Each row is a point on a landscape with many peaks, with its height.
A climber steps from a point to whichever of its 2 nearest points has the largest rise for the distance, and stops where none of them is higher. Distance is the straight distance between rows; heights are no part of it.
Q376 height 226: [132 155  75 142 164 115 106  75 132 109 103 120  85 138 137  91 121 134
 151 129 121  46 158]
Q986 height 426: [152 143 147 125 115 152 102 156 101 134 196 118 171 142 142 158  45 109
 133 191 129 147 111]
Q655 height 101: [101 137 142 150 103  81  72 111 188 117 135 100  92 154 133 148  82 137
 133 121 125 120 134]
Q753 height 416: [104 101 141  97 137 137 173 116 168 145 105 185 117 113 168 137 166 104
 125  88 163 179 135]
Q752 height 326: [ 85  98 164 125 128 133 107 128 176  85  89 146 177 128 120  88 161 152
 113 130 110 115 157]
Q879 height 414: [154 114 176  94 125 117 143 154  85 165 138 108  79  93  87 132 170 109
 129 129 115 206 142]
Q656 height 298: [132 117 142 142 131 129  93 131 137 130 171 147 181 125 160 168  81 128
 135  96 176 128  66]
Q498 height 529: [139 120 144 115 136 129 179 125 188 161 125 161  80 118 162 180  96 126
 137 126 128 184 159]
Q159 height 181: [148 117  91 141 186 107 195 120 142 136 102 168  68 129 144 181 105 109
 161 145 113 119 161]
Q678 height 304: [150 137 131 150  93 125 101 139  84 111 176 112 175 168 132 158  94 156
 106 125 137 120 100]
Q548 height 378: [ 57 158 121 142  96 101  82 146 116 113 136  82 179 141 139 137 138 129
  85 118 118  47  76]
Q320 height 307: [117  85 149 119 138 156 126 141 164  89  89 137 226 106 115 107 149 155
 115 140 105 112 129]
Q72 height 433: [136 112 144 127 156 148 167  96 182 117 115 200 117 111 197 129 161 133
 121  92 144 152 167]
Q160 height 265: [125 122 105 138 147 133  91  73 158  96 156 103 157 111 146 101 106 105
 149 153 160 115 153]
Q431 height 327: [ 90 158  92  94 108 144  97 114 136 107 127  67 149 120 138  69 159 112
 134 138 118  69 134]
Q434 height 238: [135 127  96 148 173 120  93  64 169 102 137 139 115 119 156 125  75 106
 153 157 150 111 168]
Q900 height 444: [160 140 119 140 167 103 183 147 138 160 106 136  33  96  88 184 167  96
 131 141  83 173 158]
Q855 height 505: [134 128 137 119 144  94 190 122 177 172 114 174  66 116 132 162 136 114
 120  98 147 186 152]
Q844 height 419: [104 113 186 162 103 118  88 134 179  96 147 103 190 130 125 119 142 171
 116 100 131 121 129]
Q836 height 82: [174 138 168 131 161 135 196 111 197 144 144 163  89  79 170 136 145 148
 123 126 128 188 174]
Q185 height 507: [145 106  95 126 144 110 193 126 127 110  83 155  68 164 163 151 161 108
 152  94 105 105 150]
Q260 height 548: [133 117 122 108 184 105 168 112 130 163 125 157  95  67 105 139 169  83
 136 119 184 179 131]
Q144 height 232: [152 125  98 103  90 137 138 113 135 100 109  80  75 132 136  92 151 132
 157 147  70 115 189]
Q319 height 235: [138 131 192 102 135 118 163 155 134 187 154 158  94 108 125 151  99 141
 128 134 147 207 140]
Q193 height 526: [135 110  90 112 127 118 176 135 150 131  94 123  52 160 156 158 114 110
 164 119  97  87 136]
Q89 height 331: [137 152 101 190  92 140  89 110  83 115 148 136 184 154 134 171 112 165
  66 122 129 103  99]
Q544 height 366: [124 168  83 106 117 131 108  96 148 116 126  65  96 125 131  82 122 111
 148 151 106  79 154]
Q881 height 490: [106 105 183 112  83 114  91 149 143 131 155 126 132 156 148 138 101 148
 133  98 139 152 119]
Q37 height 267: [ 75 116  97 119 127 138  75 104 158  81 122 123 182 123 159  97 141  91
 131 144 140  81 126]
Q804 height 297: [127 116 116  86  85 141 108 130 112 127 150  62 153 125 138  90 124 104
 148 156 125 138 133]
Q843 height 468: [115 135  83 118 102 107  81 122 184 123 127 113  76 149 165 145  68  79
 147 143 114  91 121]
Q171 height 96: [118 174  79 152  70 161 100 122  79  69 146 140 136 175 141 157 147 167
  41 152 111 101 116]
Q593 height 219: [172 103  83 115 123 148 167  89 102  98 106 143 101 134 187 126 151  98
 159 133  74 128 189]
Q639 height 506: [117 105 155 109 140 128 129 120 157 153 147 138 135 111 147 137 100 124
 144 108 181 163 118]
Q374 height 245: [108 101  87 105 100 153  83  99 169  77 123 145 140 131 189  96 134  81
 141 137 122 105 159]
Q430 height 407: [ 90 158 121 162  68 107  90 159  77  92 162  95 170 158 143 159 136 149
  67 121  99  57  94]
Q448 height 368: [118 141 133  78 112 131 144 131 106 167  85 116  46 116 113 118 175 102
 145  92 120 128 105]
Q854 height 445: [103 188 130  94 134 124 101 124 110 175 139  89  83 148 122 122  71 102
 137 161 133  89  94]
Q86 height 464: [156 192  85 105  90 155 136 155  45  95 171  91 125 176 130 127 127 142
  98 151 117  70  96]
Q62 height 357: [136 163 106 131  99 121 106 155  79  75 179 130 122 201 145 175  94 127
 103 147 148  82  72]
Q813 height 541: [129 129 107  80 132 139 140 109 113 158 110  98  74  98 124 118 125  87
 163 154 124 153 127]
Q475 height 565: [170 131 142 131 118 122 138 177  43 136 139 130 133 143  65 114 156 161
 122 112 132 157 103]
Q578 height 382: [ 87 156 124  74 119 138 123 123 123 166  80 126  76 128 113  99 156 109
 142  90 140  81  89]
Q198 height 191: [156 130  95 150 186  93 178 111 126 131  92 153  47 118 112 137 140 116
 148 120 120 111 161]
Q247 height 240: [154 132 171 132 125 125 129 140  94 150 163  72 154 120  87 122  93 156
 144 165 126 170 142]
Q215 height 351: [135 153  92 143 121 158 111 141  89 100 114 197 142 195 122 163 122 170
  84 120 157 129  77]
Q910 height 573: [131 105 136 103 101 123 151 119 157 145 111 116  74 138 142 133 123 128
 144 121 113 173 161]
Q336 height 286: [113 113 171 168 176 118 120 104 196 111 128 176 132 115 127  95 143 157
 117  91 163 129 161]
Q304 height 158: [131 106 119 125 148 132 133  84 158 110 114 144 106 120 144 109 133 128
 149 124 142 143 175]
Q847 height 175: [147 117  91  90 120 148 169 100 118 119  82 125  68 117 152 135 190  83
 155 122  97 157 149]
Q661 height 509: [128 142  85 111 154 133 150 108 143 163  96 119  52 114 122 142  98  98
 167 159 115 121 133]
Q291 height 352: [151 138 111 179 105 159 104 121 107 137 124 132 213 129 111 142 126 180
  79 111 125 131 105]
Q462 height 330: [181 116 128 126 144 112 199 137  90 103 105 119  72 144 148 150 165 115
 168 131  58  96 173]
Q78 height 566: [143 101 156 137 131 125 153 174 105 159 134 158 161 106  74 106 165 145
 118  90 143 171 110]
Q658 height 314: [171 109 137 155 120 179 115 141 152 128 161 125 204  92 170 128 115 171
 129 103 141 143  85]
Q510 height 403: [164 160  56 125 106 168 113 124  62  99 156 152 139 182 145 150 101 128
 103 152 156 120  85]
Q315 height 360: [132 149 153 129  82 111  64 140 145 109 189 105 161 125 162 151  59  73
 125 163 129 131 103]
Q819 height 200: [ 96  79 112  99 150 164 138 119 134 110  90 151 190  98 131 103 165 104
 142 138 145 124 122]
Q729 height 195: [158 105 158 137 134 148 141 129 138 135 158 103 180  95 117 112 123 154
 143 118 156 164 132]
Q213 height 645: [139 155 167 102 156 104 135 163  53 167 141 116  76 127  71 122 123 128
 139 142 144 144  98]
Q484 height 411: [157 102 122 134 137 152 123  84 186  95 142 181 110 118 220 149 101 117
 145 110 120 128 171]
Q373 height 93: [152 120 164 103 160 154 175 109 176 155 153 143 116  69 174 139 119 129
 145 138 154 190 146]
Q492 height 71: [170 133 155 141 172 117 185 105 167 143 138 158  83  69 106 133 147 127
 131 142 125 195 190]
Q449 height 363: [140 131  85 119 127 161 126 156  58 133  96 195 158 163 113 139 137 154
 110 117 146 133  68]
Q258 height 169: [156 141 156 190 123 108 131 143  84 141 155 105 170 155  74 131 119 183
  93 107 147 137 119]
Q676 height 440: [137 108 150 112 122 116 150 132 125 139 107 121  73  98  92 110 200 106
 129 105 115 181 153]
Q150 height 299: [128 113 123 131 111 135  91 111 149 108 172  87 186 117 150 121  98 102
 137 141 150 123 118]
Q273 height 244: [124 142  92 133 171 129 113  70 108 107  84 135 103 111 120  65 166 127
 147 129 129  76 163]
Q455 height 220: [114  97 102 100 122 162 155  93 130  97  71 178 120 133 180 115 186  99
 139 121 100 145 164]
Q158 height 453: [182 106 152 155 137 126 178 115 170 104 130 161  98 135 174 145 118 167
 140 111  86 145 209]
Q88 height 380: [150 121  88 107 114 157 120 151  62 125 144 164 159 166 143 145 105 131
 131 123 163 132  77]
Q418 height 211: [ 90  97 108  86 139 158 144 104 124 107  61 152 127 104 140  91 196  92
 142 136 114 127 134]
Q413 height 425: [155 162 128 138 152 137 134 150  55 133 174 123 136 162 102 160  69 143
 132 193 141 136  99]
Q978 height 423: [175 151 111 133 161 127 149 148  53 137 154 153 125 155  94 154  89 154
 126 141 171 151  90]
Q402 height 362: [126 152 110 143  62 103  73 147 124  88 187  73 189 117 167 132 107  67
  99 143 126  96 107]
Q733 height 145: [194 157 140 165 124 156 114 134  97 114 195 134 162 151 137 182  54 166
 107 161 133 148 104]
Q710 height 472: [ 90 150 161 130 135 136 108 152 124 181 147 145  90 143 118 154  59 130
 150 182 124 173 131]
Q107 height 460: [127 138 120 127 160 116 142 116 133 138  84 139  48  97  72  96 202  99
 128  89 126 108 127]
Q675 height 130: [194 125 126 149 177 105 204 109 101 126 123 183 118 123 178 170 138 116
 144 121  91 143 191]
Q453 height 365: [145 117 191 130 124 138 104 134 171 134 188 107 151 106 160 145  71 149
 140 130 139 160 113]
Q815 height 493: [118 133  82 155 114 148 118 150 179 139 124 122  85 139 140 150  67  99
 167 189  73 101 155]
Q207 height 437: [163 129  87 136 149 133 143  96 126 114 110 115  80 118 130 116 111 124
 168 175  86 113 187]
Q426 height 116: [151 132 112 132 162 150 171 108 137 147 112 133  77  75 117 156 132 108
 164 187  90 186 181]
Q128 height 552: [133  95  99 126 128 118 148 114 182 120 110 151  76 159 176 171  96 114
 153 114 118 119 153]
Q231 height 448: [122 149 161 127 148 147 121 158  88 160 180 141 136 144 117 157  53 130
 148 199 139 164 112]
Q864 height 372: [ 95 128 143 163 125  92 106 113 170 107  99 119 103 156  96  84 155 165
 120 102 126 106 164]
Q692 height 369: [ 80 108  97  81 112 148 103 162 116 127  91 129 197 136 141 121 132 108
 118 140 120  84  71]
Q782 height 447: [109 144 116 112 125 116  99 139  79 140 158 112 139 171 140 138  94 115
 126 128 166  93  68]
Q337 height 459: [107 157 140 151 147 102 128 122 102 141 118  67 139 118  62  80 167 140
 122 117 149  89 108]
Q734 height 308: [140 120 188 165 179 122 132 117 201 120 166 137 142  90 139 101 127 172
 126 102 174 142 139]
Q809 height 236: [128 169  96 117  80 134 112 147  72 127 178  39 176 131 142 102 128 117
  96 147 112  73 115]
Q583 height 161: [196 142 147 134 127 157 138 159  93 122 179 159 145 158 130 158  87 187
 121 126 149 169 108]
Q953 height 429: [155 175  57 131  81 155 107 142  59  89 171 116 146 171 161 143 115 113
  74 157 130  87  97]
Q571 height 408: [171 118 151 160 169  78 221 154 121 112 122 160  83 148 128 169 148 124
 143 123  78 129 185]
Q122 height 50: [ 66 114 160 134  94 104  77 157 159  99 111 125 203 144 127 148 131 148
 100 118 108  91  91]
Q852 height 597: [142  96 153 149 133 156 144 166 146 138 115 153 208 101  96 111 151 173
 106  99 128 147 108]
Q427 height 500: [105 127 148 124 132 127 134 137 174 178 130 151  77 126 143 173  60 127
 144 153 123 177 145]
Q717 height 215: [114 134 114 136 184 109 114  85 165 144 131 119 107 113 121 130  76 112
 152 151 174 135 138]
Q201 height 395: [124 133 161 123 116 135  88 126 153 143 177 108 143 120 146 148  52 108
 143 170 133 157 128]
Q754 height 268: [107 114 164 166 164  96 136 123 171 130 131 148 135 119  73  83 151 143
 113  92 163 142 146]
Q880 height 192: [134 123 145 163 149 101 133 132 110 152 145 103 164 125  75 112 128 151
 122 109 172 138 111]
Q452 height 199: [144 105 124 144 124 124 150 112 115  95  75 162  95 136 132  93 198 139
 131 104  72 127 197]
Q395 height 610: [123 155 162 114 148  91 133 141 106 187 113 114  41 126  70 114 119 128
 132 122 134 142 116]
Q947 height 475: [101 112 133 105 129 119 115 141 103 153 135 137 137 150 135 130 107 118
 139 109 178 133  86]
Q674 height 292: [ 70 135 116 158 110 104  68 107 162  64 145 101 201 114 148 129 140 103
 112 134 130  70 110]
Q77 height 528: [112 102 157  80  80 132 116 135 138 143 142 116 103 153 158 130 101 120
 143 123 125 168 138]
Q772 height 394: [161 113 133 136 130 102 211 141 156 121 106 151  70 151 139 169 156 128
 139 102  89 167 177]
Q12 height 340: [172 132 118 114 132 127 189 145 121 125  90 100  36 121 111 153 163 118
 168 131  59 102 155]
Q577 height 252: [123 133  96 147  87 137 108 134  91 116 152  59 208 133 123 113 146 147
 103 138 115  95 118]
Q356 height 188: [ 99  85 106  94 121 161 116 122 137 127 127 137 177 117 159 116 131  89
 151 125 163 132 105]
Q659 height 62: [ 92 119 139 123 106 114 106 178 119 121  82 118 205 155  98 134 134 167
  78 132  87  91  90]
Q633 height 125: [184 129 107 129 163 135 192  98 123 121 114 158  89 100 157 165 142 109
 151 151  91 175 192]
Q227 height 569: [152 100 116 132 153 137 149 158 135 141  67 164 208  99  63 116 141 151
  86 119 104 142  98]
Q23 height 316: [115 137 127 173 100 118  77 131 120 106 158 160 197 143 151 184  93 132
 108  98 148 102  51]
Q152 height 318: [ 98 114 129 167 134 135  87 112 173  71 128 130 233 105 140 140 130 131
 118 133 131  88  98]
Q607 height 579: [130 120 135  97 144 116 139 127  92 160 118 109 100  98  96 113 152 104
 150 119 154 159 108]
Q992 height 421: [ 89 139  98  90  79 115  72 131 157 122 134  97 108 149 169 109 110  86
 130 122 127  92 110]
Q795 height 237: [107 142 106 176 129 106 111 104 100 129 155  60 184 128 116 136 119 128
 101 133 159  72  96]
Q907 height 261: [162 137  74 136  61 168  91 144  79 112 165 111 208 146 158 130 114 125
  97 141 114 123 107]
Q186 height 452: [120 107 165 133 171 139 172 114 171 119 111 205 139  91 132  98 188 127
 107  98 140 159 165]
Q988 height 174: [136 129 165 143 159  87 143 138 118 166 145 112 112 108  61 110 118 137
 127 122 161 171 130]
Q742 height 495: [120 119 104 134 152 113 184 124 133 117  61 194  73 148 138 135 199 101
 122  81 104 120 144]
Q555 height 334: [126 140 118 154 119 125  93 150  90 105 147 183 157 190 138 181  97 155
 106 107 166 107  65]
Q868 height 578: [ 92 136 123 104  79 116 100 132 155 125 110  80  87 157 134  94 142 148
 134 111 102 102 143]
Q780 height 542: [118 105 120 128 137 133 135 158 104 134  79 124 189 104  73 103 175 137
 119 125 119 124  98]
Q17 height 530: [141 112 114 128 118 144 154 124 172 136 119 124  83 130 145 154  90 122
 162 167  82 157 178]
Q113 height 439: [126 195 129  73  82 141 115 134 117 164 131  63  72 129 117 101 104 127
 145 147  81  92 131]
Q184 height 456: [101  99 188 137 110 120 113 155 164 132 135 133 158 137 123 115 135 160
 119  86 148 147 124]
Q672 height 242: [116 128 151 174 172  98 117  91 159 111 134 104 144 125  89  89 134 152
 127 122 168 125 163]
Q641 height 436: [145 105 124 108 149 169 130  81 181 111 153 154 130  94 200 125 105  99
 155 134 152 151 156]
Q875 height 141: [ 81 132 158 151 115  80  74 124 138 122 150 102 147 157 126 143 107 136
 116 106 161 104  92]
Q148 height 465: [147 118 138 134 153 107 173 111 149 131 123 167  78  86 101 123 206  98
 112  95 124 188 169]
Q834 height 176: [130  95 148 121 138 152 137 105 156 111 132 127 158  98 133 100 150 133
 148 119 156 157 156]
Q472 height 516: [109  92 135 113 155 130 148 166 107 145  89 157 146  80  65 109 205  92
 115 114 125 146 100]
Q713 height 457: [173 110  95 148 164 131 172 112 102 120 120 151 103 128 166 151  98 107
 169 173  75 108 192]
Q397 height 486: [165 144 130 133 162  84 205 121 171 152 136 186  62  98 110 166 182  94
 104 107 127 188 160]
Q85 height 477: [138 153 137  98  97 126 132 134 124 156 109  65  58 121  94 106 129 136
 153 156  75 136 150]
Q983 height 415: [106 181 134 119 105  98  86 143  84 120 184  81 129 164 151 145  84  99
 101 148 138  63  84]
Q2 height 293: [ 81 147 106 120 136 139 112 118 123  94 101  78 184 111 108  68 180 137
 121 154 116  69 135]
Q807 height 262: [131 115 128 102  86 138 114 114 149 117 139  71 114 128 137  95 122 127
 149 160  98 147 174]
Q938 height 333: [179 135 124 159 107 187 108 140 117 140 141 160 195 125 148 134 117 192
  99 102 128 156  92]
Q440 height 364: [170 111 154  89  87 153 138 171  62 128 171 123 145 153 128 133 106 148
 148 147 126 173 124]
Q173 height 264: [107 125 119 118 154 140 121 101 111  96  85 113 138  98  98  59 201 126
 143 142 119 101 150]
Q175 height 417: [108 158 153 140 110 113 100 128 145 152 143  63 103 140 102 120  82 146
 136 181  95 146 157]
Q518 height 274: [119  92 144 110 134 157 151 171 127 161 118 196 184 110 142 143 135 142
 117  90 164 155  82]
Q16 height 469: [118  90 149 128 187 156 168 130 172 130 112 197 182  74 140 113 161 130
 120 109 169 143 117]
Q650 height 313: [100 161 126 151 112  90  77  95 165 103 160  53 130 132 135 119  99 119
 117 157 121  93 147]
Q513 height 422: [181 109 133 168 157  84 189 136 115 109 112 160  67 134 108 126 186 125
 126  92  76 131 194]
Q375 height 295: [147 123 128 169  93 163  84 131 153 104 160 131 226 103 166 153 110 147
 114 108 121 116  73]
Q443 height 397: [ 95 171 138  88 123 132 122 141  81 161 105 108 117 130  94  96 158 125
 134  96 145  70  69]
Q863 height 354: [103 128  79 122 114 142  91 149 103 127  94 148 212 144 135 152 112 131
  87 136 116  86  62]
Q898 height 580: [131 144 133 133  80 133 121 171  57 117 133 106 164 178 100 112 157 184
  97 122 106 109 107]
Q93 height 480: [147 107 159 148 126 123 128 112 211 107 134 150  87 131 169 152 101 161
 140 104 117 145 175]
Q309 height 420: [153 162  85 134 141 137 127 117  54 153 163  83 157 137 116 136  83 112
 121 165 151  97  80]
Q504 height 121: [ 76 124 145 150 114  85  63 100 188  98 133 130 131 139 144 141 110 122
 135 100 152 106 110]
Q480 height 450: [ 86 151 163 135  75  91  83 161  95 107 161  86 148 183 132 135 129 162
  95 115 121  88  99]
Q987 height 359: [130  90 134 103 101 164 119 177 120 135  88 174 209 133 130 143 126 160
 103 117 105 141  89]
Q46 height 113: [153 174  79 158  93 155 123 106  78  77 168 119 107 183 127 164 116 163
  64 164 141 114 119]
Q768 height 512: [117 116 177 133 122 103 115 127 200 146 138 143  89 136 143 153  87 151
 130  95 148 162 142]
Q677 height 371: [ 87  90 157  99 111 132 123 185 118 140  87 159 178 150 114 121 143 145
 110 109 122 128  90]
Q748 height 104: [152 119 123 109 165 156 168  86 154 140 135 141 110  72 150 139 111 102
 160 169 137 185 171]
Q561 height 385: [122 163 153 137 100  98  89 156  84  90 198 114 127 178 147 176  65 111
 105 169 132  95  86]
Q255 height 462: [154 108  84 109 139 161 133  81 159 115 131 144 112 110 183 126  87  73
 159 171 121 142 176]
Q726 height 193: [ 91 117 109 139 177 122 118  98 137 123 105 126 154 115 111  93 144 118
 141 123 181 103 118]
Q355 height 432: [151 104 169 153 124 129 169 122 186 105 117 175  96 135 153 113 164 164
 118  84 105 161 198]
Q651 height 441: [153 126 117 155 158 103 156 119 122 114  87 149  45 119  83  99 203 126
 125  89  86 100 170]
Q914 height 279: [146 142  96 152  62 171  74 138 117 104 145 147 223 132 164 158 115 140
  81 124  97 117  89]
Q8 height 644: [148 160 114 166  98 146 121 142  67 105 120 148 145 186  89 132 150 198
  69 125 122 133 116]
Q720 height 504: [119 152 106 151 132 128 128 144  73 147 102  92 180 124  71 104 165 153
 104 121 125  88  85]
Q840 height 485: [110  87 151 121 180 128 174 158 160 135  95 197 183  84  81 108 166 116
  94 107 135 140 106]
Q580 height 470: [139 121  78 147 155 153 169 138 139 129 118 139  86 133 151 156  90  90
 180 196  72  92 162]
Q399 height 182: [124 140 150 142 175 100 151 120 152 175 128 133  83  96  80 136  99 133
 140 149 149 179 155]
Q775 height 513: [121 110 112 120 117 122  96 101 199 119 135 143  94 134 176 158  69  95
 151 125 133 134 134]
Q494 height 537: [129  97 173 114 134 125 160 146 144 158 141 151 135  98 118 117 149 134
 129  91 165 182 129]
Q624 height 212: [156 103 122 133 102 118 161 127 133  98  93 114  70 148 129 114 166 151
 149 116  69 119 195]
Q27 height 294: [116 116 167 168 156 140  86  95 187  69 147 141 194  98 153 111 133 154
 132 113 148 105 127]
Q370 height 179: [102 128 104 115 183 130 134  98 112 135  87 131 110  90  94  88 178  95
 150 120 169 106 108]
Q132 height 398: [152 162  96 140  71 123  87 160  77  96 193  86 171 149 166 147  93  85
  84 158 125  85 102]
Q838 height 404: [138 156  84 131 126 144 109 106 157 119 130  80  97 121 131 103  89 107
 153 197  84 103 176]
Q380 height 210: [151 153  85 123 145 128 145 100 120 113  86 125  66 129 127 100 153 137
 165 104  98  33 157]
Q877 height 353: [149 143 108 100 114 132 166 126 132 133  76 114  37 127 114 126 175 117
 156  93  93  89 136]
Q441 height 336: [146 130 190 157 160 129 111 107 200 122 172 107 136  96 141 128  86 164
 140 132 145 156 147]
Q340 height 478: [125 136 146 119 104 132 146 155 128 179 110 111  54 128 103 147 107 135
 150 164  70 177 156]
Q22 height 463: [155 135 149 109 149 105 174 136 141 174 133 147  64  79  99 174 172  91
 115 133 120 217 155]
Q60 height 185: [ 58 127 118 123 136 115  93 114 166 115  78 131 121 148 130  97 153 127
 125 116 139  76 121]
Q155 height 335: [154 111 128 110  77 154 114 149  87 127 164  91 190 138 136 113 120 143
 139 135 124 150 121]
Q830 height 131: [149 121 127 148 168 120 169  97 114 117  89 223 117 109 148 118 207 105
 104  94  97 154 186]
Q182 height 361: [108 139 134 138 127 104 105 104 132 126 143  56 139 132 106 101 117 139
 133 146 146 115 137]
Q73 height 204: [ 93 139  78 132 137 113  78  85 165  98 110 122 104 147 157 105 124 107
 140 123 136  65 134]
Q368 height 230: [134  90  81 105  98 162 132  94 142  91 106 149 115 142 194 106 150  96
 147 131  98 117 177]
Q206 height 345: [ 92 103 153 145 135 116 128 122 166  99  77 161 122 139 103  75 178 152
 110 109 103 124 179]
Q270 height 501: [135 125  87  85 118 158 124 107 142 141 124  98  99 109 151 109  93  63
 158 184 118 144 147]
Q125 height 386: [ 89  88 163  80  83 140 126 168 103 146 111 151 138 159 144 118 147 133
 130 100 137 152 107]
Q126 height 137: [166 109 122 160 161 116 166  91 118 122 104 200 115 126 170 125 151 139
 130  92 108 131 199]
Q751 height 499: [121  93 148 113 167 137 181 145 140 138 111 192 160  61  99 125 211  88
 104 106 142 173 120]
Q627 height 418: [105 193 140  89 124 121 114 126  82 160 144  79 108 147 109 107 112 127
 129 120 150  64  83]
Q597 height 284: [121  93 152 125 144 154 118 146 165 141 147 175 180 102 175 153 112 137
 132  84 179 137  73]
Q865 height 250: [140 120 197 114 137 108 143 175 121 159 170 167 117 144 122 143  93 162
 119 101 174 174 114]
Q24 height 471: [129 104 141 105 106 149  92 110 189 113 165 133 138 111 191 137  83  85
 150 128 149 149 120]
Q727 height 484: [136 123  96 114 163 131 134 104  93 151 141  92 155  96 106 115 112  98
 162 148 175 135 100]
Q731 height 449: [152 141  99 120 151 126 134 136  46 161 138 117 142 130 101 131 114 124
 142 133 170 128  76]
Q760 height 74: [113 132 138 153  74 132  87 166 105 103 121 133 208 166 127 157 129 181
  69 121  90 101  98]
Q138 height 197: [169 130  89 135 181 117 175 109  99 122  95 141  60 126 136 137 126 110
 173 131  98  55 152]
Q605 height 272: [147 147 153 130 106 115 122 150  64 130 166  79 146 163 103 128 104 161
 121 148 133 128 115]
Q640 height 519: [136 109 115 108 182 134 156 100 121 155 139 135 135  70 120 131 123  99
 159 136 192 168 123]
Q45 height 401: [ 84  95 146  84 117 131 157 148 121 158  87 167 115 124 132 123 176 100
 123  94 143 169 109]
Q716 height 517: [136 173 133  87  87 139 123 165  42 121 155  77 131 165 113 101 147 158
 125 132 113  87  97]
Q537 height 105: [103 160 175 149 148  91  96 133 114 153 162 100 117 158 105 157  56 138
 120 159 150 128 108]
Q553 height 177: [190 127 147 141 139 144 148 151 101 157 169 135 171 103 113 129 102 173
 132 114 158 177 110]
Q292 height 388: [140 141 121 146 137 125 110 113 100 144 174  69 174 129 113 139  74 116
 127 173 149 121 107]
Q156 height 461: [101 152 116 168 133 133  99 125 176 155 129 105  89 133 113 146  66 131
 154 190  91 131 156]
Q208 height 285: [120 104 106 124  95 161 117 146 127 103 102 101 236 117 114 109 154 153
 113 149  93 114 122]
Q87 height 196: [125 133 117 160 185 112 144 102 180 154 117 154  80 110 117 153  77 136
 152 157 142 146 167]
Q566 height 427: [139 150 119 123 175 120 152 132 120 187  98 128  36  75  84 165 140  95
 148 161 111 174 137]
Q344 height 389: [164 104 180  92 103 136 155 170  75 149 155 126 126 113 111 128 138 143
 144 125 131 200 133]
Q923 height 451: [ 71 104 131 105 126 110 114 127 154 156 102 155  96 152 147 138 118 113
 133  89 170 132 102]
Q568 height 213: [106 124 116 175 157 116 114 112 124 133 129 105 194 128  97 125 131 141
 117 114 172 101  98]
Q385 height 165: [109 157  87  97 156 137 120  84 131 140  99  97  94 109 120  87 143  99
 159 125 154  76 110]
Q196 height 522: [114 140 146  75  74 129 120 144 105 148 112  75  79 135 116  87 163 139
 144 115 102 128 129]
Q419 height 476: [104 142 123 113 133 112 114 120 143 170 117 106  69 145 124 135  78 117
 148 146 130 131 124]
Q503 height 511: [ 66 156 142 118  77  98  72 139 142 115 139  63 128 158 136 107 137 143
 107 114 113  81 121]
Q584 height 198: [123  93 116  92 148 156 158 104 114 120  96 146 126  79 135 123 210  77
 147 124 140 177 139]
Q334 height 611: [132 126 147 107 144 112 138 167  58 167 124 135 101 113  70 110 173 111
 131 101 151 143  83]
Q459 height 129: [176 167 101 171 110 146 116 113  79  90 188 130 134 172 132 186  69 147
  86 174 137 123 106]
Q779 height 412: [105 148 136 141 142  94 115 106 145 141 107  80  90 134  85  86 144 144
 135 120 140 103 137]
Q870 height 263: [144 112 153 130 132 138 128 170 107 148 154 180 159 146 136 149 105 165
 120  86 175 149  82]
Q759 height 381: [123 117 150 172 101 134 105 144 132 119 139 101 216 135 106 127 136 180
 102 107 127 122 116]
Q415 height 479: [104 113 121 132 162 116 151 112 143 127  79 171  86 116 106  96 189 107
 126  94 136 135 149]
Q174 height 144: [121 104 111 147 163 132 119  79 131 106  85 189 125 123 159  97 149 134
 133 111 125 111 185]
Q365 height 547: [103 119 152 139 135  84 122 130 171 156 116 132  70 152 103 124 110 144
 124  92 152 145 139]
Q200 height 338: [114 105 104 141 144 141 105 132 155 110  85 146 239 114 120 153 110 140
  94 132 123  93  81]
Q842 height 409: [125  97 186 124  96 135 151 134 180 120 120 138 116 124 130 100 170 158
 121  89 114 175 176]
Q495 height 173: [ 64 109 149 130 150 105 119 140 162 133  79 153 136 137  90  97 158 130
 110 105 149 108 113]
Q912 height 122: [121 135 195 161 129  86  93 134 139 131 174 118 146 148 120 162  75 158
 118 108 163 134 101]
Q245 height 271: [ 99 171 115 154 113  96  93 108 120 118 181  37 153 118 139 131 104  95
  93 156 136  60 114]
Q332 height 266: [129 167 104  73  94 145 111 139  86 141 159  54 140 126 137  85 121  95
 138 152 123  91 108]
Q610 height 383: [ 74 141 148  94 139 125 128 160 109 156  66 131 137 125  77  92 172 125
 113 109 125  77  70]
Q793 height 390: [ 79 119 111  75  85 144  97 145 117 136 121 107 143 145 152  99 139 101
 137 124 132 100  94]
Q425 height 217: [148 128 171 130 154 138 140 124 144 158 160 103 143  86 105 127  87 144
 151 164 142 183 147]
Q388 height 503: [135 121 113 135 110 149 189 156 142 149 104 118  68 128 127 173 123 117
 169 175  49 158 169]
Q631 height 600: [155 142 122 155 117 139 132 171  64 132 110 176 158 157  62 116 157 177
  85 107 118 149  99]
Q99 height 581: [120 132 139 136 150  78 155 136 148 174 110 140  40 123  77 119 137 118
 119  91 137 158 138]
Q142 height 332: [134 131 151 146  69 119  71 129 156  88 192 103 194 112 164 144  95 102
 128 124 132 121  92]
Q856 height 186: [142 100 102  82 120 162 163  88 129 119 114 132 105 102 170 125 159  76
 158 137 122 182 163]
Q575 height 159: [ 75 127 161 143 125  91 102 150 127 145 115 117 139 161  98 110 139 148
 110  93 157 103  95]
Q469 height 85: [116 164  98 132  79 149  96 153  80  93 108 149 173 180 129 153 138 180
  48 143  85  97 104]

For each start below, name the point where the climber stops.
Q575: Q815
Q870: Q8
Q677: Q852
Q138: Q815

Call two points neighbours if one is among the 2 nearest of the other. Go from one point of each pair to the other, from neighbour to neighbour, staying as high as possible. Name the lowest point that can't be avoided.
Q8 and Q213: Q475
Q947 and Q8: Q923
Q731 and Q868: Q842
Q775 and Q852: Q641
Q775 and Q498: Q978
Q815 and Q201: Q182
Q910 and Q868: Q85

For each start below, name every point that the climber comes to, in order.
Q198: Q138 Q380 Q376 Q273 Q173 Q2 Q431 Q544 Q838 Q207 Q713 Q580 Q815
Q987: Q677 Q125 Q45 Q753 Q72 Q186 Q16 Q840 Q751 Q472 Q780 Q227 Q852
Q865: Q870 Q518 Q597 Q656 Q23 Q555 Q215 Q449 Q88 Q510 Q953 Q86 Q716 Q898 Q8
